Points on a hilly landscape, in no order, each with its height.
From any point a ball rolls to the lowest of the 2 points nearest to it. It stops when none of these is lower. Distance is the straight distance between rows; heights are no part of it.
J237 height 52.9: [ 68 142 116 114  83 163 136  99 152 119 102 106 149  86 122 142  85 227
 154 121 114  96 103 128]
J800 height 51.1: [ 91 124 112 101 101 167 137 107 157 140  95  92 154  95 158 132 109 209
 144 130 141  88 105 134]
J349 height 44.7: [113 113 127 162 146 126 117 136 153 142  87  94 128  99 150 119 108 157
 111 134 149 108 109 168]
J361 height 50.2: [107 120 108  72 158 198 145  82 113 162 119 109 196 150 171 110 162 154
 173 126 152 111 138  80]
J286 height 65.7: [108 150  98 177 121 193 129 122 116 130 102  45 139  75 137 138 109 120
 140 133  63  92 105 158]
J918 height 49.3: [147 149 117 165  90  93 139 130 121 124 165 124  50 105  95 156 114  68
 101 134  71 135 124 141]
J934 height 71.4: [130  90 133 104 227 146 148 114 115 139 107 139 178 178 158  98 151 144
 172 107 174 127 139 102]
J993 height 66.0: [115 114 146  65 108 158 152 131 147 117 115  96 162 133 121 125 150 144
 143 112 163 133 118  95]
J867 height 55.9: [161 105 105 164  98  42 168 115 114 110 206 195 123 158 113 145 125 119
 143 146 132 155 136  91]
J911 height 60.0: [100 145  78 132  81 176 125  70 116 146 155 110 194 110 115 163 113 126
 162 167 107 117 114  91]
J853 height 63.0: [161 123 149 124 130 128 142 179 160  99  97  69 153 109  98 127 155 131
 127  95 159 131 119 141]
J537 height 32.4: [100 100 115 117 168 153 126 100  99 162 118 138 151 162 160 118 133 119
 152 142 123 119 142 107]
J963 height 63.8: [ 80 137 105 168 141 199 131 132 103 133  80  67 129  85 126 101  83 139
 149 133  69  90 109 153]
J106 height 63.9: [ 57 129 102 138 186 206 133  93  87 140  79 118 129 123 134  70  99 163
 185 135  65  94 126 113]
J350 height 66.2: [181 113 120 126  55 115 170 123 152 100 175  98 183 119  95 180 153 137
 143 126 146 152  68  96]
J91 height 33.4: [108 144 160 120 136 116  91 137 141 145 100 130  80 113 163 122 114 136
  82 135 131 113 144 173]
J674 height 20.0: [ 70 114 155  72 114 130 116 103 153 150  97 172  94 148 159 114 117 201
 133 141 140 114 128 127]
J202 height 71.2: [176 115 108 185 156 124 116 122 132 142 156  98 208 130 147 154 176  83
 137 135 146 138 108 131]
J886 height 59.4: [141 141  99 103  32 171 118 109 163 138 173  96 173  90 117 177 142 115
  98 149 123 138  80 117]
J675 height 36.8: [109 145  95 135  74 189 127  97 113 136 137 113 130 126  87 147 116  89
 128 151  81 137 122 105]
J666 height 56.0: [109 137 132  63  99 208 109 106 132 178 126 125 163 135 162 136 160 115
  99 139 151 121 113  98]
J671 height 49.5: [135 147 156 117 194 167  91 154 118 136  88 105 121 132 149 102 154  66
  85 103 138 127 149 139]
J745 height 48.8: [ 84 120 122  87 103 168 121  92 159 170  98 139 161 120 180 119 113 228
 150 129 144  77  92 136]
J19 height 79.5: [103 133 157  68 153 160  80 102 112 178 125 176 141 184 174 117 151 116
 100 142 166 133 144 107]
J985 height 70.4: [110 108 120 184 131  87 139 132 112 134 116 160  51  91 154  98  70 142
 119 148  92 111 143 171]
J502 height 78.6: [154 142 136 112 104  80  99 118 127 137 182 195 106 129 142 135 132  86
  94 150 145 149 145 118]
J101 height 44.3: [100  85 134 110 133 120 103  94 127 153 131 157 154 168 177 134 136 181
 156 152 146 124 121 108]
J126 height 52.4: [ 89 139 128 157  96 139 141 130 119  96 103 108  66 104  83 142  66 153
 139 130  63 126 114 149]
J320 height 52.7: [ 89 108 124 130 140 138 140 112 129 140  83 126 111 121 126  97  91 186
 159 129 117 118 129 139]
J365 height 64.2: [179 139 135 175 156  44 108 181 170  99 154 125 137  85 130 128 127 141
 105 104 155 114 124 178]
J195 height 62.2: [127 167  75 133  60 177 144  88 125 121 166 107 196  91  93 165 117 121
 145 151 105 127  99  99]
J414 height 81.3: [129 136 137 138 153 186 141 160 140 123  81  55 140 104 132 111 159 108
 108 113 129 115 130 148]
J261 height 38.5: [121 109 149 143 120  78  84 117 148 157 153 151 166 129 178 151 127 169
 113 164 166 108 109 148]
J789 height 45.2: [137 103 112 162 131  81 178 134 103  94 131 136  99 151  94 125 102 151
 182 117 109 148 154 128]
J384 height 51.0: [ 89 102 125 131 146 122 150 116 159 148  62 132 112 111 144  79  74 199
 148 107 135 116 106 158]
J915 height 37.3: [119 176 170 102 107 119  48 159 162 136 112 126 105  95 161 143 143 142
  50 132 152 109 121 166]
J89 height 69.6: [139 112 124  83 155 173 175 121 109 115 106  92 182 162 130 110 160 120
 168 108 163 144 142  81]
J620 height 47.6: [138 105 100 137 142 146 145 110 121 140 139  87 234 125 158 140 150 134
 169 129 162 104 107 102]
J754 height 25.0: [160 120 121 168  97  84 180 152 128  83 142  94 120 133  75 150 126 154
 159 102 121 148 125 119]
J334 height 54.1: [160 107 104 165  83 103 128 102 140 126 178 106 205 113 146 181 145 138
 156 150 154 117  73 110]
J201 height 67.4: [171 135 129 160 138  60  97 140 138 134 181 147 145 116 137 149 149  86
 111 141 150 128 129 141]
J430 height 75.9: [140 113 115 102  67 100 169 115 135  86 147 147 131 162  75 158 127 151
 166 122 129 162 115  90]
J289 height 40.5: [118 114 101 206 140 116 135 111  89 131 135 118 129 134 108 134  83 130
 169 147  89 113 136 132]
J613 height 72.9: [128 123 109 203 122 110 111 119 111 151 149 118  91 111 135 167 108  90
 124 153  70 117 109 179]
J211 height 71.7: [181 139 126 119  74  96 154 140 125 133 199 167  95 140  86 140 125  72
  97 143 108 172 123 100]
J961 height 76.7: [144 142 153 108 143 111 107 160 118 111 130 138 115 128 125 132 136  91
 107 124 138 135 151 130]
J602 height 68.8: [157  96 138 160 191 114 135 138 125 131 125 103 202 143 151 118 150 126
 148 114 175 121 128 123]
J869 height 46.7: [ 89 102 120  92 123 144 118  97 144 163 104 147 155 140 171 119 131 210
 163 134 152 105 113 115]
J718 height 68.2: [ 83 139  94 150 140 204 119 111 102 163 102  61 153  80 167 127 131 110
 133 133  87  97 115 133]
J465 height 71.6: [185 134  96 192 128 109 174 150  84 115 160 123 127 154  86 143 138  53
 133 129  96 168 137 114]
J517 height 71.3: [159 121 127  95  90 163 169 147 116 114 141 112 137 159  72 120 136  77
 117 119 139 180 121  95]
J136 height 61.2: [173 120 123 207 140  36 164 154 129 123 175 143 107 106 130 141 111 138
 129 131 127 122 136 154]
J165 height 41.8: [109 134 149 145 128 134  99 149 176 151  87 103 102  85 150 129 109 155
  72 123 136 105 103 203]
J436 height 81.1: [171 119 123 160  93  92  93 103 150 170 196 146 155 117 148 181 145  82
  94 170 129 141  96 135]
J906 height 74.1: [117 120 136  75  51 117 142 110 120 107 152 160  77 147  88 150 114 131
 133 139 114 156 136 112]
J890 height 25.1: [136 125 144 132 176 104  89 131 130 149 131 140 159 143 168 127 146 124
 114 136 178 110 142 127]
J164 height 33.2: [192 127 138  94 133 114 109 143 121 125 200 212 129 149 107 114 138  54
  82 145 156 167 162 107]
J120 height 68.3: [ 80  96 112 161 188 130 123 104  98 153  88 164  94 140 165  70  71 160
 157 141  98 106 144 148]
J743 height 21.3: [174 161 144 107  91  65  53 141 161 122 203 171 129 100 140 159 150 111
  75 136 162 127 117 127]
J998 height 54.9: [ 84 114 129 105  94 110 150 123 143  92  82 141  66 119 105 121  73 199
 144 122  97 130 132 146]
J30 height 24.4: [102 136 154 113 182 128 117 135 157 160  65 163  99 137 172  50 101 193
 109 105 147 106 122 162]
J591 height 19.9: [178 125 112 128 136 181  95 135 123 169 159 129 170 137 122 131 155  32
  82 161 134 152 123 132]
J829 height 43.1: [127  98 108 178 147  91 155 124 103 125 132 138 129 151 120 123 106 134
 170 136 118 129 149 122]
J757 height 53.9: [146 152 149 142 187 122  64 155 105 136 143 150 107 117 154 124 142  61
  78 131 131 116 173 149]
J31 height 27.0: [ 95  98 146  82  89 111 133 119 166 119 100 134 110 134 127 143 112 211
 154 132 131 116 116 133]
J848 height 53.7: [ 80 120 140 137 116 130 149 128 118  94  94 139  62 109  98 104  63 174
 140 125  68 127 130 153]
J278 height 50.4: [103  93 118  83 155 111 153 111  93  93 119 187  89 181 127 106 134 128
 167 134 103 157 181  86]
J530 height 75.5: [147 134 158 107 154 140 136 162 126 103 111  99 117 132 109 112 147  90
 114 103 154 139 140 122]
J561 height 56.5: [156 148 108 114  46 176 120 121 169 141 155  82 146  85 103 183 151  82
  85 138 100 142  89 152]
J721 height 77.6: [137 138 154 107 130  86 105 143 120 124 153 187  87 133 147 124 132 105
 100 128 162 129 170 130]
J59 height 78.1: [138 135 139 174 127 152 139 170 135 103 102  48  85  92 102 142 139  86
  98 114  70 136 113 180]
J866 height 66.6: [121 183  88 159  68 169 185 109 116  81 141  81 170  90  55 169 112 125
 163 121  82 118 103 100]
J935 height 79.4: [ 99 120 161  89 137  92  93 113 136 145 132 189 120 157 176 125 144 170
 118 144 168 114 139 123]
J319 height 70.1: [151 102 144 128 200 124 154 146 117 110 116 121 176 169 134 106 143 125
 165 105 175 137 145 114]
J474 height 70.5: [ 92 145  92 136 109 192 127  95 108 141 115  82 158 102 137 133 110 121
 164 143  89  96 126 112]
J598 height 54.3: [153 138 115 188 106  73 179 153 113  83 142 123  61 110  84 144 101 127
 144 107  76 136 118 132]
J386 height 74.5: [157 143 171  76 146 125 142 174 121  81 114 121  95 150  84 106 149  91
 109  91 157 167 168 111]
J154 height 40.3: [115 178 159 102 150 141  31 173 162 141  97 117 119 109 162 115 155 127
  55 114 155 110 133 154]
J325 height 73.6: [159 146 155  98 218 145  95 149 104 134 112 131 181 158 139 109 155  93
 116  82 188 131 149 100]
J356 height 76.5: [144 143 113 172 103 148 127 132 129 128 130  56  97  97 104 152 148  70
 107 122  71 135 100 177]
J626 height 10.2: [135 134 171 114 115  83  99 141 157 120 131 148 138 118 150 145 133 162
 109 131 184 112 123 144]
J451 height 75.1: [119 121 143  94  69 110 142 133 134 105 133 131  95 132 100 152 121 145
 125 126 146 141 125 117]
J398 height 67.2: [ 89  96 111 167 214 147 135 134 101 161  80 127 108 140 170  62  93 134
 146 126 104 108 140 152]
J774 height 20.3: [ 83 109 142  94 165 126 131 124 141 160  62 194  72 134 186  61 102 184
 125 108 127 113 135 155]
J469 height 50.8: [ 77 145 114 179 108 150 140 118 125 104  96  99 105  81  79 132  63 183
 141 128  59  99 110 142]
J747 height 83.9: [146 143 123  88 134 185 138 126 150 133 112  51 215  90 164 129 174 110
 125 116 168 113 115 117]
J199 height 68.0: [177 140 126 151 118 103 134 155 128 129 166 138 100 129 107 137 142  43
  75 133 107 158 137 140]
J785 height 58.7: [101 147 140  89 105 185  94 113 132 166 111 115 119 130 142 150 156  95
  79 142 138 128 125 123]
J714 height 1.8: [151 129 138 166  93  59 106 123 164 142 166 127 113  92 138 179 125 134
 103 139 116 125 114 161]
J929 height 70.2: [152 140  80 167  93 145 163 122 108 119 155 101 144 142  70 154 117  97
 143 133  94 159 114  99]
J515 height 56.1: [135 148 119 152  93 108 183 147 100  77 136 124  68 144  72 140 110 131
 159 113  87 144 139 119]
J475 height 71.8: [128 118 118 199 120  95 120 131 112 148 148 134  56  91 141 138  87 113
 112 154  69 106 133 186]
J96 height 36.4: [ 89 140 160 116  95 103  97 136 166 151 110 159  65 102 164 127  93 175
  76 137 141  97 132 172]
J801 height 67.3: [166 107 132 180 176  73 111 153 144 125 149 112 202 128 148 131 145 122
 134 125 177 117 125 143]
J568 height 54.0: [148  86 112 131 126  80 166 113  93 101 176 194 125 176 117 138 124 114
 157 133 134 169 163  86]
J991 height 30.1: [181 135 140  88 143 158 116 140  96 142 165 183 115 162 104 104 131  37
  81 144 145 181 156 108]
J712 height 23.6: [ 83 110 144  68  86 125 118  94 147 135 112 164 109 153 137 151 126 188
 147 141 142 135 123 114]
J213 height 46.5: [118 138 113 166  80 106 134 120 103 126 153 130  61 117  93 158  90 109
 131 152  56 131 136 141]
J964 height 61.1: [ 99 136 138 119 112 185 109 128 137 157 104  82 119 111 137 137 131 118
 120 130 125 115 117 137]
J49 height 64.7: [ 95 145 161  45 102 181 106 118 152 151  86 110 124 133 159 122 165 161
 113 118 163 110 126 119]
J159 height 39.0: [108 137 147 147 134  93  97 141 175 149  84 145  94  86 165 109  92 186
  73 124 145 100 120 193]
J27 height 40.8: [ 94 156 105 164  82 149 117  86 108 127 141 124 129 123  90 164  94 125
 148 155  85 119 118 112]
J449 height 52.2: [161 136 122 187 107  52 166 140 125 105 165 121  67 105 107 150 124 102
 119 123  82 131 139 147]
J240 height 59.7: [171 161 130 148 174  87  67 178 137 116 147 127 141 114 141 136 162  83
  87 114 148 130 144 152]
J351 height 36.7: [ 91 105 103 161 147 149 136 102  93 145 110 116 155 143 136 116 112 143
 174 141 107 108 136 118]
J874 height 73.5: [154 122 150 114 132 107 183 171 111  70 114 110  90 153  74 119 143  95
 139  99 134 169 151 114]
J69 height 69.4: [ 88 106 118 167 149 115 138 119  98 131 100 158  71 112 142  90  66 161
 147 128  88 109 145 161]
J760 height 56.3: [162 170 127 151 166  90  37 143 125 137 178 171 123  99 156 134 156  59
  62 136 129 129 170 155]
J104 height 77.5: [109  87 133  85 127  86 171 124 148  72 106 178 110 170 106 115 124 204
 179 122 129 156 142 108]
J24 height 43.3: [129 186 149  84 179 165  31 168 139 146 100 115 147 118 161 121 168  99
  71 106 159 115 131 137]
J931 height 35.7: [ 93 121 166  77 202 145 126 144 117 124  73 157  69 150 156  60 134 147
 117 105 131 123 156 139]
J592 height 67.1: [101 124 145  73  76 159 150 122 152 115  91  95 136 123 118 139 143 185
 148 121 149 119 114 111]
J663 height 77.7: [115 106 143 114 143 122 142 144 145 129  95 105 133 137 140 100 132 168
 154 109 163 125 131 132]
J670 height 79.9: [126 141 136 144 140 179 123 162 132 125  77  35 106  79 123 120 150  81
  98 112  95 119 108 161]
J644 height 32.2: [108 136 141 141 158 115  88 145 170 170  88 133 150 108 185 109 113 182
  90 131 177  83 108 170]
J141 height 57.3: [131 113  78 157  90 145 138  97 113 137 166 109 207 123 128 165 128 131
 165 145 125 121  95 105]
J318 height 74.9: [158 153 160  88 205 169 129 145 105 113 106 126 150 162 108  91 156  69
 101  83 168 148 162 105]
J849 height 16.0: [143 146 161 124 103  57  63 146 161 120 173 169 129 103 153 156 137 146
 103 147 165 114 125 148]
J169 height 12.3: [145 121 123 123 161 185  88 110 107 176 137 129 162 151 155 132 153  43
  85 150 138 147 135 121]
J633 height 48.7: [ 96 101 140  69 145 143 146 114 109 108  97 159  84 182 125 103 138 134
 148 125 119 161 162 102]
J614 height 32.3: [125 135 121 116  84 180 119 124 117 145 136 116 120 141 105 143 137  67
 110 149 115 149 121 109]
J50 height 82.5: [145 140 131 108 157 182 146 146 143 130  96  55 177  96 145 108 167 125
 129 108 160 121 127 133]
J450 height 69.2: [200 129 121 182 128  45 136 140 130 132 202 150 140 121 132 160 161  81
 121 139 133 150 118 125]
J689 height 53.2: [ 74 105 112 138 170 118 140  94 155 174  53 175 113 123 170  63  73 192
 131 101 142 109  99 156]
J955 height 29.5: [136 143 149 150 154  97  68 153 150 146 125 129 142 108 167 126 137 124
  92 138 164 106 132 163]
J75 height 61.9: [137 126 119 121  39 151 144 108 151 119 151 108 150 118  94 176 142 123
 123 129 126 141  94 114]
J272 height 73.7: [129 122 112 132 103 136 165 121 118  98 124 103 147 142  93 142 122 139
 159 116 127 145 127 104]
J992 height 55.8: [ 81 121 147 101 107 137 126 117 121 125  96 146  64 135 129 120 109 152
 128 139 101 128 139 130]
J646 height 59.3: [147 148 132 147  91 143 162 160 140  94 121  66  93 109  73 152 137 110
 114 110 100 142 104 142]
J642 height 68.1: [194 127 122 112  50 135 146 141 167  99 169 105 185 116  81 164 161 105
 106 119 147 160  62 108]
J262 height 65.9: [ 84 129 155  54 111 167 129 129 156 138  79 112 111 128 141 113 137 204
 127 110 149 110 114 130]
J380 height 74.6: [134 129 105 197 124 129 103 132 139 149 138  73 117  95 133 157 134  77
 105 150  75 131 104 179]
J984 height 56.2: [ 82 122 120 104 100 122 156 110 129  80  99 139  94 139  76 134  88 208
 178 124  87 138 135 119]
J821 height 78.2: [114  92 141 102 151  97 160 142 148 102 102 147 131 154 129 102 125 192
 166 116 154 136 140 123]
J944 height 65.8: [173 128 133 164 175  50  85 164 144 118 169 150 156 114 153 125 136 123
 121 122 175 117 140 138]
J8 height 3.3: [144 137 169 100  93  90 114 153 165  99 122 122 115 115 114 154 146 140
 102 123 172 131 118 142]
J263 height 47.2: [116 110 113 147  98  94 186 129 121  68 110 128 110 152  72 131  98 188
 186 119  96 138 130 121]
J155 height 57.2: [ 53 121 122 120 147 165 111  93 127 176  80 146 113 140 165  91  89 203
 150 137  95  95 116 134]
J504 height 64.6: [144 105 147 104 117 116 156 146 150  94 113 101 156 137  98 143 158 151
 140  98 170 135 121 114]
J125 height 60.6: [ 56 140 113 123 116 187 110  88 110 129 100 115 105 116 115 122  85 160
 147 150  62 106 118 128]
J697 height 64.5: [128 167  81 144  66 168 163 104 138  93 149  67 194  77  98 179 115 142
 154 133  94 108  87 114]
J463 height 49.2: [118  91 124 163 142  94 153 128 158 132  86 137 119 107 132  96  63 178
 145 107 143 119 114 170]
J151 height 69.8: [178 139 116 163 143  89 159 149 111 120 166 141 114 145 105 136 144  66
 128 121 127 159 150 121]
J133 height 75.8: [114 113 144 124 101  98 157 148 132  92 113 116  85 126  99 133 112 156
 146 123 127 135 136 133]
J639 height 33.6: [141 163 141 124 124  95  63 156 163 126 139 120 118  96 134 146 150 116
  74 123 145 120 123 158]
J347 height 50.9: [143  83 117 143 113 123 135 100 136 127 164 114 220 127 162 160 147 152
 170 138 170 121  95  99]
J129 height 72.6: [144 119 157 105 227 163 121 129 109 145 104 136 175 166 164  96 153 122
 138  95 183 125 154 108]
J900 height 80.2: [103 129 146  86 132 120  95 107 117 158 131 178  98 167 179 117 134 134
 109 153 148 124 158 116]
J297 height 26.4: [194 163 129 107 111  59  60 171 150 101 212 174 147 112  99 146 148  85
  81 124 162 154 111 109]
J357 height 54.2: [ 72 105 120 112 135 128 132  98 111 129  94 154  85 151 132 100  93 179
 163 145  90 119 138 127]
J884 height 66.3: [181 160 138 121 128 107  87 171 140 121 152 136 104 112 109 131 155  44
  64 118 136 159 140 149]
J208 height 28.3: [110 136 150 125 171 133 121 137 162 173  71 121 128 121 173  70 120 173
 113 106 173 101 106 166]
J152 height 44.1: [ 91 117 147  95 205 190 149 121 116 145  79 113 121 162 151  73 146 139
 158 110 126 126 137 133]
J182 height 40.0: [121 100 111 144 162 161 153 120 103 132 109  82 171 137 138 116 123 151
 175 128 128 119 124 117]
J360 height 47.0: [ 94 103 128 113 170 170 136  98 125 177 110 111 179 142 177 103 149 171
 166 123 159  96 122 109]
J856 height 62.7: [183 135 143 199 149  19 144 168 149  96 164 134 131 100 129 136 137 130
 124 116 143 111 126 159]
J236 height 71.5: [116 110 102 100 149 176 163  97  94 128 114 122 181 159 125 112 138 134
 197 117 122 140 133  77]
J372 height 26.2: [152 118  98 126 102 179 109 125 129 157 150 103 167 132 127 145 153  59
  90 143 131 138 107 122]
J67 height 77.2: [137 125 145  53 175 197 118 112 110 147 129 150 189 180 141 102 167  95
 113 120 175 167 140  81]
J844 height 53.1: [136 153  94 142  47 170 145 109 149 125 151  66 142  78  90 194 140 108
 105 123  91 134  81 135]
J536 height 55.4: [ 74 106 112 112 141 136 114  92 154 179  72 171 124 137 190  83  92 216
 147 136 132 103 108 141]
J459 height 77.3: [114 118 162 105 162  92 124 153 133 110 109 180  82 119 148  85 119 158
 110 117 147 116 164 146]
J109 height 76.9: [123 104 142  83  92  84 157 119 136  87 136 168 122 164 101 141 120 179
 162 125 139 156 133  95]
J797 height 24.9: [122 137 154 129 137 136 116 152 118 128 110 115  60 115 140 123 132  73
  83 132 108 130 145 157]
J12 height 58.0: [165 173 136 130 165  83  43 177 142 113 157 167 110  89 153 127 145  87
  81 105 143 114 163 152]
J225 height 15.9: [164 108 150 140 144  50 145 156 144  91 149 155 131 137 128 122 132 157
 143 107 173 129 145 141]
J921 height 53.4: [100 117 126  62 113 194 121  84 117 167 124 121 176 144 157 125 155 133
 143 148 143 129 126  93]
J223 height 69.9: [185 146 103 168  97  93 145 129 125 145 191 141 111 130  96 162 131  63
 105 141  94 155 116 124]
J484 height 68.4: [134 161  91 182  79 149 175 122 108  85 146  96 129 123  39 149 107 125
 158 124  65 141 107  97]
J234 height 73.0: [158 116 121  94  60  97 156 120 130 111 178 184  89 155  83 142 120 111
 122 146 121 172 129  87]
J759 height 69.1: [162 115 121 184 145  94 124 131 122 140 153 118 160 133 140 147 142  89
 129 143 132 126 126 143]
J787 height 76.0: [157 122 142  70 180 187 139 128  99 134 131 135 166 181 115  96 150  55
 115 106 162 168 156  98]
J121 height 12.0: [156 126 137 151  75  72 129 130 159 123 175 125 137 123 114 182 140 144
 118 146 136 131  88 132]
J781 height 52.3: [127  96  99 117 135  86 172 117  89  86 148 190 102 186 100 116 122 135
 180 144 100 169 170  83]
J647 height 72.4: [ 85 174  78 118 106 200 151  68 100 115 126  86 195  86 107 134 107 127
 175 153  90  96 131  97]
J25 height 44.2: [108 109 120 133 199 171 139 116 134 178  80 110 176 128 182  81 134 166
 156 115 156  93 115 139]
J210 height 74.8: [133 118  94 125  91 130 165 109 104  97 155 142 147 163  76 143 117 137
 178 139 115 157 116  80]
J928 height 43.4: [128 134  94 214 109 124 150 108 103 120 144  97 142 111  95 160  95 133
 166 144  77 124 119 124]
J29 height 85.5: [149 137 131 105 136 186 112 129 136 159 131  96 208 120 156 135 179  87
 103 131 162 126 123 109]
J57 height 18.6: [141 150 156 148 117  96 112 157 141 124 142 122  65 102 130 145 137  87
  82 131  97 126 131 167]
J513 height 62.9: [102 144 153  97 125 170 100 138 150 150  85  83 132 117 151 116 156 143
 105 126 160 108 120 140]
J954 height 20.4: [140 101 149 140 161  69 128 133 135 125 136 147 151 143 144 131 136 140
 134 133 172 119 132 127]
J786 height 30.8: [206 163 111 144 123  64  95 159 138 130 213 174 144 122 113 138 156  56
  83 130 141 157 117 124]
J446 height 23.3: [143  96 116 156 188 130 126 107  93 156 157 147 167 173 153 136 131  82
 149 145 141 132 152 108]
J417 height 17.6: [140 100 123 106 166 125 134 107  94 136 149 167 147 179 128 125 139  91
 137 139 153 163 162  98]
J868 height 51.9: [136 155 147 125 209 137  70 165 112 136 107 135 122 123 170  98 142  86
  89 113 145 119 172 148]
J507 height 67.8: [139 116 119  70 111 187 174 122 122 122 127  94 190 133 109 129 164 114
 158 121 150 146 123  76]
J720 height 47.1: [134 103 134 173 156  88 143 140 140 137 101 111 128 120 137 111 103 143
 140 119 148 113 130 161]
J825 height 53.8: [133 132 151 129  93  96 141 157 126  97 136 156  24  99 120 125 117 119
  97 132 101 115 169 154]
J529 height 73.9: [ 77 156  94 117 123 197 152  77 100  95 121 106 176 126  96 105 116 141
 179 145  75 107 134  85]
J43 height 43.9: [ 84 137 109 164 102 116 125  91  93 117 141 147  83 130 101 144  75 132
 149 160  66 123 133 122]
J541 height 51.7: [146 152 139 134  79  89 152 142 113 105 167 150  43 116  99 139 120  89
 103 130  87 146 150 133]
J90 height 71.9: [175 150  82 205 109 127 172 139 102 116 157 104 117 136  67 155 136  81
 145 118  78 158 108 104]
J70 height 64.3: [198 174 130 124 119  90  83 172 160 108 176 123 147 111  87 134 169  56
  70 110 138 160 120 145]
J193 height 19.3: [172 127 127 157  87  59 169 143 146 109 169 121 123 137  96 166 142 133
 138 127 124 147 107 114]
J667 height 70.0: [182 132 113 105  68 164 159 148 136 119 161 103 164 140  74 147 149  88
 108 129 140 171  99 108]
J612 height 76.8: [128 118 152 108 155 154 133 140 119 133  94 104 140 148 138 115 158 126
 132 116 155 136 138 120]
J828 height 57.5: [129 132 120 137  82 138 171 144 123  85 117  89  73 129  58 153 115 125
 142 117  87 143 123 120]
J95 height 35.2: [115 120 145 151 133  81  71 127 177 169 115 152 158 106 193 131 110 188
  95 148 184  93 100 163]
J687 height 78.7: [ 96 120 158  65 173  94  98 125 137 137 108 220 115 158 189  92 136 193
 105 131 170 111 148 122]
J601 height 78.0: [115 119 158  80 171  94 105 137 123 119 122 205  90 143 173  82 132 165
 122 121 163 111 187 124]
J376 height 78.3: [129 149 156  46 172 188  82 119 120 168 119 154 172 172 165 115 171 100
 102 115 187 138 131  95]
J562 height 46.9: [121 163 170  97 173 192  76 154 136 151  84  96 116 128 148 102 162  98
  75 110 151 112 132 151]
J176 height 41.3: [110 126 147 108 220 182 132 133 123 171  79 122 142 149 178  69 142 158
 148  98 154  95 133 140]
J571 height 62.0: [187 179 119 131 166 105  48 183 143 112 150 111 161 107 115 135 178  51
  77 103 135 163 125 156]
J47 height 79.7: [162 124 112 152  97  87  97 103 122 157 189 169 114 133 128 162 140  70
 105 164 136 144 132 131]
J203 height 54.5: [ 75 130 108 125  92 144 151  98 139 100  98 120 131 117  91 143  98 202
 172 133  96 110 115 123]
J545 height 71.1: [200 133 100 196 107  39 156 121 128 140 209 155 102 122 116 169 139  81
 120 136  94 141 117 123]
J403 height 59.6: [151 107 125 191 137  47 144 133 115 126 180 169 102 130 147 136 117 120
 142 138 122 118 160 142]
J375 height 49.7: [136 157  92 187  66 151 142 111 140 116 159  87 136  86  85 193 117 126
 124 140  68 126  81 144]
J682 height 33.1: [102 113 157 104 176 135 135 142  89 126  94 168  60 145 161  78 115 125
 123 117 113 126 166 139]
J980 height 55.5: [109 113 148 102 106 102 139 129 115 114 121 158  39 131 136 123 109 133
 127 136  95 127 169 139]
J51 height 28.2: [118 108 142 133 194 126 116 115 104 163 129 154 152 175 171 112 133 125
 143 138 158 126 153 116]
J420 height 41.4: [112 101 142 123  93  98  99  93 133 166 160 163 164 145 168 159 125 167
 140 163 155 118 111 120]
J539 height 46.6: [ 92 105 149  70 175 173 159 133 105 123  80 130  98 159 122  84 147 128
 152 106 119 142 148 114]
J399 height 26.3: [136 126 146  85 155 146 126 135  98 123 142 170 103 158 128 106 136  63
  96 120 145 162 171  99]
J245 height 57.9: [158 115 111 174 100  44 142 108 114 136 202 191 107 128 133 160 120 117
 141 146 115 128 147 124]
J933 height 22.4: [128 110 145  59 161 143 125 124 110 124 130 183 125 182 123 104 152  98
 127 123 150 166 155  92]
J832 height 61.3: [168 139 146 137 105 113 150 168 144  90 117  64 113 114  94 148 156 101
 116 103 137 143 117 150]
J651 height 34.7: [199 146 118 123 134 102  81 148 125 146 218 200 127 123 121 123 137  44
  68 143 143 162 147 120]
J894 height 49.0: [ 99 149 106 175  97 167 154 110 129  93 118  80 136  98  85 152  89 170
 158 125  76 104 109 131]
J147 height 11.2: [142 134 137 146  88  97 114 126 143 132 148 130  88 119 124 162 121 109
 111 140 115 127 127 146]
J776 height 62.1: [ 55 147 116 150 138 202 122  97  99 119  72 101 128 103 113  94  83 164
 164 140  61  91 123 134]
J171 height 64.0: [138 137 101 131  43 139 170 101 139 100 159 103 172 115  93 177 125 150
 158 126 130 134  88  94]
J231 height 38.4: [108 139 168  91 207 153 119 139 138 144  77 143 117 150 156  73 137 146
 124  87 166 116 146 131]
J782 height 76.6: [131 108 145 135 133  83 153 154 134 105 102 143  79 125 121  94 103 163
 128 113 138 126 156 153]
J983 height 10.7: [154 128 160 133 105  49 141 167 159  95 139 135 115 108 119 142 129 166
 124 110 153 125 123 142]
J950 height 65.6: [ 94  98 107 144 209 186 140 114  96 156  80 125 134 141 152  61 107 148
 190 120 101  99 136 121]
J271 height 46.8: [115 159  89 204  93 156 144 105 123 110 149  71 144  84  87 169  92 143
 153 137  58  96  97 146]
J149 height 58.9: [ 45 143 120  97 129 183 105  82 107 159  87 134 123 134 136 111 104 181
 159 147  86 103 119 115]
J521 height 44.0: [138  96  91 152 173 172 165 115 102 136 123  76 221 139 149 124 146 129
 183 111 148 112 131  90]
J410 height 29.8: [105 120 151 133 171 134 114 141 109 146 103 130  74 130 162 102 115 117
 105 129 121 124 152 158]
J664 height 72.5: [148 127 120 111  99 143 181 150 118  84 122  92 118 154  64 131 137 104
 146 103 133 164 130 104]
J473 height 73.1: [100 133  74 101 117 189 169  83  81 112 127 124 175 147  97 115 122 112
 180 138  98 140 138  67]
J442 height 16.1: [ 69 122 142  78 134 150 126 122 141 161  65 161  70 149 167  86 120 199
 125 123 127 106 129 149]

Call two points neighbours if one is among the 2 nearest of the other. Go from one point of each pair to the other, from neighbour to neighbour, staying as low as possible. Name the highest point that can't be avoided.
J201 / J8 -> J545
J176 / J169 -> J992
J271 / J442 -> J984

For each start below, name the point where the ball stops.
J745 -> J442
J670 -> J410
J19 -> J944
J856 -> J176
J133 -> J8
J980 -> J169
J832 -> J169
J592 -> J176
J529 -> J410
J821 -> J271
J151 -> J8
J386 -> J271
J106 -> J410
J562 -> J8
J992 -> J410

For each start below, name every point that the ball comes to, in order.
J984 -> J203 > J237 > J800 > J745 > J869 > J101 > J420 > J261 > J95 > J644 > J208 > J30 > J774 > J442
J365 -> J856 > J136 > J403 > J245 > J867 > J568 > J781 > J278 > J633 > J539 > J152 > J176
J504 -> J853 > J832 > J646 > J828 > J515 > J598 > J449 > J918 > J213 > J43 > J27 > J675 > J614 > J372 > J591 > J169
